A landscape with many peaks, sampled at points; each row gives a point and its height.
From any point a climber steps to the highest of the 2 points nearest to it. It stops when none of these is higher. Distance is the straight distance between rows; heights are no part of it.
<183> h=3.04: 112 97 114 103 73 54 86 84 78 126 105 98 115 93 56 138 106 101 74 72 108 97 69 90 89 119
<577> h=7.59: 102 86 100 122 111 109 129 94 110 109 104 112 90 83 114 114 114 83 74 64 161 93 152 90 89 111
<584> h=6.02: 133 77 52 70 108 118 118 132 113 81 87 51 52 76 89 88 56 117 132 84 92 130 76 58 92 109
<703> h=6.73: 66 113 97 138 140 120 83 110 118 112 94 147 127 121 95 97 93 79 63 102 151 104 125 107 86 94
<767> h=5.03: 128 71 64 64 106 95 106 68 114 124 95 56 88 16 108 87 81 99 114 71 51 117 95 53 89 81
<175> h=4.78: 101 108 145 112 74 71 104 64 86 86 116 126 134 126 93 42 111 105 104 131 124 82 129 152 115 138
<169> h=2.10: 108 79 101 78 60 77 75 107 105 71 77 85 152 101 97 75 101 120 144 121 43 109 110 126 118 63
<6> h=5.55: 161 117 49 33 125 88 96 155 101 86 116 69 80 73 70 115 67 126 140 78 101 103 76 60 74 106
<352> h=6.62: 109 110 125 96 131 108 113 94 84 126 49 108 59 130 113 125 77 73 64 19 96 76 62 94 102 105
<396> h=1.53: 48 121 59 80 168 91 77 137 107 77 133 112 161 60 75 117 145 123 95 66 84 121 114 96 87 108
<177> h=5.69: 62 111 65 103 95 117 103 110 107 83 102 122 147 86 102 97 136 115 109 88 53 160 90 100 64 61
<527> h=2.43: 108 67 114 58 40 72 79 84 120 73 94 111 80 115 102 73 102 116 180 130 61 129 86 141 127 117
<642> h=5.27: 127 66 73 83 88 93 106 91 73 100 100 70 79 61 93 123 66 121 99 53 49 107 64 74 105 69
<321> h=1.42: 116 121 124 108 106 84 92 65 117 132 64 136 130 99 86 143 78 70 38 106 128 95 131 78 80 122
<323> h=3.54: 90 82 73 106 57 66 70 109 98 107 105 82 94 82 80 117 76 88 127 103 101 95 35 86 99 86
<568> h=6.17: 84 82 74 104 117 116 95 118 109 93 76 96 143 94 120 97 126 74 101 83 96 130 112 74 62 56
<990> h=2.50: 110 100 94 154 83 140 137 79 74 94 128 119 65 126 113 98 97 95 119 109 118 43 87 166 147 91
<62> h=2.24: 92 98 78 89 131 63 89 76 97 110 91 75 148 87 94 83 129 90 79 55 104 69 100 57 95 132
<416> h=4.26: 124 135 123 145 130 127 129 105 94 105 114 72 30 137 100 118 75 85 60 96 122 64 94 96 115 120
<795> h=6.40: 90 82 115 105 65 114 96 88 47 87 115 96 128 121 111 59 102 100 94 95 84 75 99 117 117 47
<267> h=1.84: 77 116 84 81 150 66 75 110 108 86 121 94 145 89 87 122 129 137 87 106 87 105 88 77 104 94
<849> h=3.01: 114 83 112 109 56 100 103 118 112 72 103 84 82 130 112 100 99 120 147 156 64 139 91 137 114 96
<898> h=0.33: 88 92 86 74 137 107 87 137 120 107 65 66 93 94 103 80 80 98 109 32 131 109 119 90 111 92
<79> h=3.64: 73 73 73 96 100 136 111 120 67 83 91 99 66 127 58 130 111 108 82 108 62 119 109 90 107 81
<124> h=4.30: 86 81 106 81 92 95 84 128 60 73 76 116 86 149 45 119 87 98 85 104 75 77 103 106 117 65
<504> h=5.76: 111 121 92 52 55 100 90 109 93 72 143 111 154 89 107 67 95 159 140 142 20 142 90 127 101 92
<800> h=6.61: 110 130 180 67 80 96 68 58 73 92 91 117 64 151 66 90 84 91 99 125 72 67 143 146 148 150
<238> h=2.16: 69 122 83 104 130 66 62 136 106 109 117 121 135 82 68 120 120 120 76 106 148 118 97 69 87 136
<689> h=7.47: 72 125 85 144 121 141 97 74 116 138 78 163 110 140 88 129 69 70 64 100 145 78 113 137 87 127
<796> h=6.27: 103 81 22 73 88 126 103 119 134 120 127 108 78 18 149 102 47 114 110 89 61 163 105 57 78 109
<586> h=0.77: 137 108 85 55 98 119 106 144 67 119 124 36 99 47 100 105 89 99 109 34 109 121 108 88 93 84
<274> h=5.38: 73 72 91 110 31 104 84 77 92 80 123 136 121 71 106 27 94 111 145 137 68 128 88 137 115 103
<509> h=5.85: 82 76 115 109 44 113 111 64 76 83 130 130 122 112 101 24 96 104 118 117 86 103 118 151 103 60
<579> h=2.85: 101 67 82 123 133 99 120 102 113 109 60 104 92 103 110 94 114 88 104 107 85 113 42 87 93 95
<592> h=5.17: 109 104 135 126 111 136 112 128 99 93 55 85 28 115 123 108 91 67 110 101 104 48 80 151 135 94
<257> h=4.89: 104 99 99 142 131 133 147 73 114 119 105 73 35 89 90 87 94 78 84 109 132 76 98 106 106 97
<357> h=5.28: 80 102 104 81 58 82 79 79 98 63 144 112 136 106 90 35 112 155 152 132 70 143 101 132 102 100
<897> h=4.27: 74 101 104 148 106 80 89 88 152 73 99 100 138 121 106 93 136 112 124 132 102 118 154 131 90 101
<1002> h=6.74: 104 116 113 143 103 101 85 69 98 135 92 136 91 152 81 131 65 55 88 90 126 67 90 145 116 94
<507> h=3.74: 91 128 130 113 73 111 88 118 103 72 73 40 82 144 74 93 107 111 140 133 76 101 99 155 118 102
<148> h=0.56: 127 110 103 34 139 97 95 160 89 112 80 71 81 60 95 77 99 124 117 23 108 104 106 73 109 83
<1003> h=5.35: 87 74 109 123 84 94 115 126 105 66 103 143 115 90 92 93 119 135 78 128 106 149 122 87 76 81
<558> h=2.36: 125 80 96 111 78 102 83 106 107 87 63 105 170 67 133 64 91 89 122 135 26 126 75 120 105 83
<379> h=2.57: 104 87 99 140 102 97 106 91 134 99 62 124 140 97 110 66 98 100 124 130 67 127 51 131 97 86
<804> h=5.64: 134 125 84 117 145 154 168 84 131 128 105 109 29 106 102 122 104 73 91 94 155 40 129 89 105 112
<180> h=1.67: 77 107 127 99 120 80 73 68 105 133 63 133 125 132 94 162 115 81 51 121 98 88 102 78 101 117
<449> h=5.48: 91 137 160 112 88 91 88 93 91 105 104 111 143 120 94 95 126 107 77 149 122 90 149 135 129 149
<631> h=3.25: 130 101 108 133 82 114 139 69 100 92 114 121 114 128 114 61 111 78 138 140 90 75 90 158 131 89
<866> h=0.99: 107 132 79 40 123 95 95 120 89 129 140 72 104 29 94 100 126 93 114 54 124 131 98 74 90 110
<987> h=1.95: 113 119 115 51 124 87 103 75 93 137 117 80 98 82 107 92 87 95 84 42 153 91 139 62 82 82
<532> h=4.49: 97 88 109 90 70 111 128 106 122 107 70 67 87 77 113 81 93 90 102 81 128 75 64 88 60 74
<60> h=7.11: 106 124 140 120 101 105 99 71 85 135 61 124 58 134 95 156 64 70 64 61 89 62 97 137 101 94
<301> h=3.30: 78 77 105 110 67 44 76 79 85 116 113 104 111 107 78 116 121 115 117 105 98 104 55 123 121 109
<167> h=2.79: 90 106 115 83 98 60 88 77 95 142 92 84 66 76 66 125 92 65 81 56 148 71 92 68 86 132
<519> h=1.83: 109 94 100 145 78 136 136 105 100 108 115 94 63 78 133 127 112 84 127 142 125 90 90 160 131 89
<85> h=6.63: 109 106 96 137 109 146 153 82 108 114 106 124 93 124 115 132 105 72 78 94 151 46 144 112 91 96
<226> h=6.25: 89 95 52 74 69 107 99 144 109 72 146 126 151 47 118 108 73 166 129 139 19 142 110 112 104 100
<46> h=2.55: 66 134 83 129 119 77 88 78 124 115 118 76 141 85 100 89 138 72 83 76 136 97 128 67 66 116
<788> h=6.01: 87 87 108 156 119 115 118 101 105 86 106 164 119 102 95 74 103 100 76 128 139 129 127 128 89 77
<575> h=4.86: 134 140 147 138 102 103 103 116 62 70 108 80 41 133 113 110 83 94 83 121 81 75 89 117 139 113
<611> h=4.69: 78 63 73 106 44 102 102 110 114 92 94 74 114 54 140 63 80 108 107 122 105 82 74 77 82 82
<912> h=4.67: 88 113 122 106 85 114 108 83 102 84 93 89 79 164 76 90 112 99 119 141 95 69 117 133 131 124
<454> h=6.60: 90 68 44 71 65 113 105 131 115 106 143 115 123 14 141 130 56 148 84 117 39 140 110 85 93 84
<501> h=2.48: 77 114 110 76 110 81 71 112 106 111 87 96 84 86 64 138 94 101 55 99 142 101 107 60 92 162
<560> h=5.72: 96 116 159 71 92 98 51 65 86 103 76 146 87 171 75 136 70 114 87 119 84 92 123 133 135 145
<343> h=6.16: 141 89 114 100 125 100 131 82 77 130 87 97 63 101 132 100 90 99 92 37 112 109 60 86 92 80
<782> h=5.12: 135 119 73 28 142 72 91 138 111 96 102 79 110 123 84 131 87 116 103 62 113 84 95 38 75 101
<938> h=6.79: 109 88 83 103 128 102 108 105 134 115 95 107 110 64 130 86 126 74 107 71 141 131 152 65 65 87
<364> h=5.26: 89 104 89 97 127 116 93 151 80 69 109 149 179 67 81 85 133 120 95 94 49 141 104 94 65 60
<807> h=1.97: 83 99 93 65 143 84 80 85 104 128 50 113 148 112 98 123 127 73 59 74 102 78 101 60 91 118
<362> h=4.84: 82 99 128 130 77 78 119 111 115 64 112 98 122 113 108 83 125 127 107 164 110 116 128 111 60 100
<1055> h=1.24: 89 141 50 59 169 88 85 120 118 100 135 95 138 41 68 90 137 100 116 59 107 126 119 57 73 124
<895> h=6.26: 98 130 153 149 97 118 117 87 96 111 110 121 115 112 107 103 94 90 63 122 122 44 142 142 137 137
<634> h=4.24: 105 110 100 106 74 84 102 119 112 91 112 79 83 158 112 127 104 87 106 125 162 84 73 77 65 87
<778> h=1.80: 69 65 119 71 59 69 59 63 109 81 97 124 130 68 122 82 139 132 150 133 39 123 116 131 107 76
<963> h=3.06: 91 112 124 96 106 132 108 105 72 103 91 85 89 108 64 122 119 104 49 100 82 130 113 106 89 68
<418> h=4.85: 91 62 51 66 53 91 95 103 130 111 82 78 110 15 118 91 64 116 114 104 55 96 92 60 76 81
<47> h=6.45: 112 53 67 115 95 129 112 138 125 89 77 53 29 72 120 103 61 125 115 94 90 111 75 93 124 101
<347> h=4.68: 101 121 86 71 95 92 100 143 102 99 86 85 110 147 97 127 93 98 95 70 145 92 90 59 55 88
<993> h=3.98: 134 99 88 103 142 104 113 119 99 110 95 94 80 140 110 110 109 63 85 81 124 95 73 49 93 136
<11> h=3.80: 119 98 96 120 74 71 75 106 110 93 129 60 92 115 108 134 88 103 122 124 121 120 64 108 86 82
<190> h=7.06: 106 91 123 116 97 103 110 89 66 103 103 104 127 109 112 75 99 85 57 95 127 45 122 109 119 97
<329> h=2.25: 89 132 110 86 119 87 99 50 122 139 116 58 94 69 101 79 130 61 80 81 139 87 134 57 72 94
<306> h=2.09: 109 77 94 144 77 120 120 108 73 105 126 92 91 47 117 95 120 94 94 116 115 121 90 119 109 111
<660> h=3.56: 72 111 98 134 114 85 86 87 124 84 106 97 144 149 135 110 124 92 119 120 121 81 118 127 125 122
<302> h=5.68: 133 96 81 63 122 113 131 91 80 110 115 81 49 103 96 111 75 116 88 43 91 121 87 60 76 70
<315> h=2.53: 111 92 130 101 89 134 115 124 59 90 102 83 97 74 115 97 128 104 80 121 71 118 100 101 115 100
<947> h=1.98: 106 82 145 85 53 63 94 52 120 98 93 101 107 103 122 103 146 117 158 137 73 119 86 137 122 78
<293> h=2.94: 62 102 67 133 115 102 100 88 137 101 95 67 130 108 135 87 124 68 107 114 135 73 113 86 89 106
<381> h=4.00: 127 106 126 120 79 78 123 47 109 74 126 139 103 142 95 46 135 85 144 169 113 57 101 157 131 131
<469> h=5.66: 118 109 167 101 86 93 97 90 64 82 106 113 63 151 99 87 103 95 105 149 86 69 89 122 148 124
<38> h=3.27: 116 101 104 129 125 85 98 113 94 100 74 105 107 140 88 104 100 79 93 122 95 91 79 95 114 104
<186> h=4.45: 110 102 90 111 137 101 97 87 71 99 116 110 58 142 96 125 76 80 48 82 100 94 64 50 101 109
<194> h=4.92: 68 117 132 81 115 99 49 111 81 93 65 129 83 176 62 150 67 111 69 103 83 68 103 96 121 103
<570> h=5.86: 107 85 46 86 117 119 116 90 132 116 120 109 89 19 147 52 100 115 133 78 81 171 100 55 62 118
<594> h=5.92: 86 77 112 122 91 119 97 133 97 80 87 83 39 110 114 103 83 129 108 98 106 87 76 121 130 110
<960> h=5.07: 116 112 99 61 139 108 106 86 65 108 122 107 15 123 74 111 66 93 64 53 110 86 107 31 89 104

Call two points neighbours if one is among the 2 nearest of the other. Go from one point of each pair to the other, from neighbour to neighbour, staying as high as possible. Name the lowest point that can't be avoided.
<190> / <60> | <767>
<190> / <454> | <357>
<60> / <689> | <1002>
<577> / <47> | <416>
<47> / <800> | <575>

Where does a climber stop that starts at each point below?
<180> | <689>
<778> | <60>
<519> | <190>
<532> | <60>
<321> | <689>
<329> | <689>
<1055> | <47>
<323> | <47>
<306> | <800>
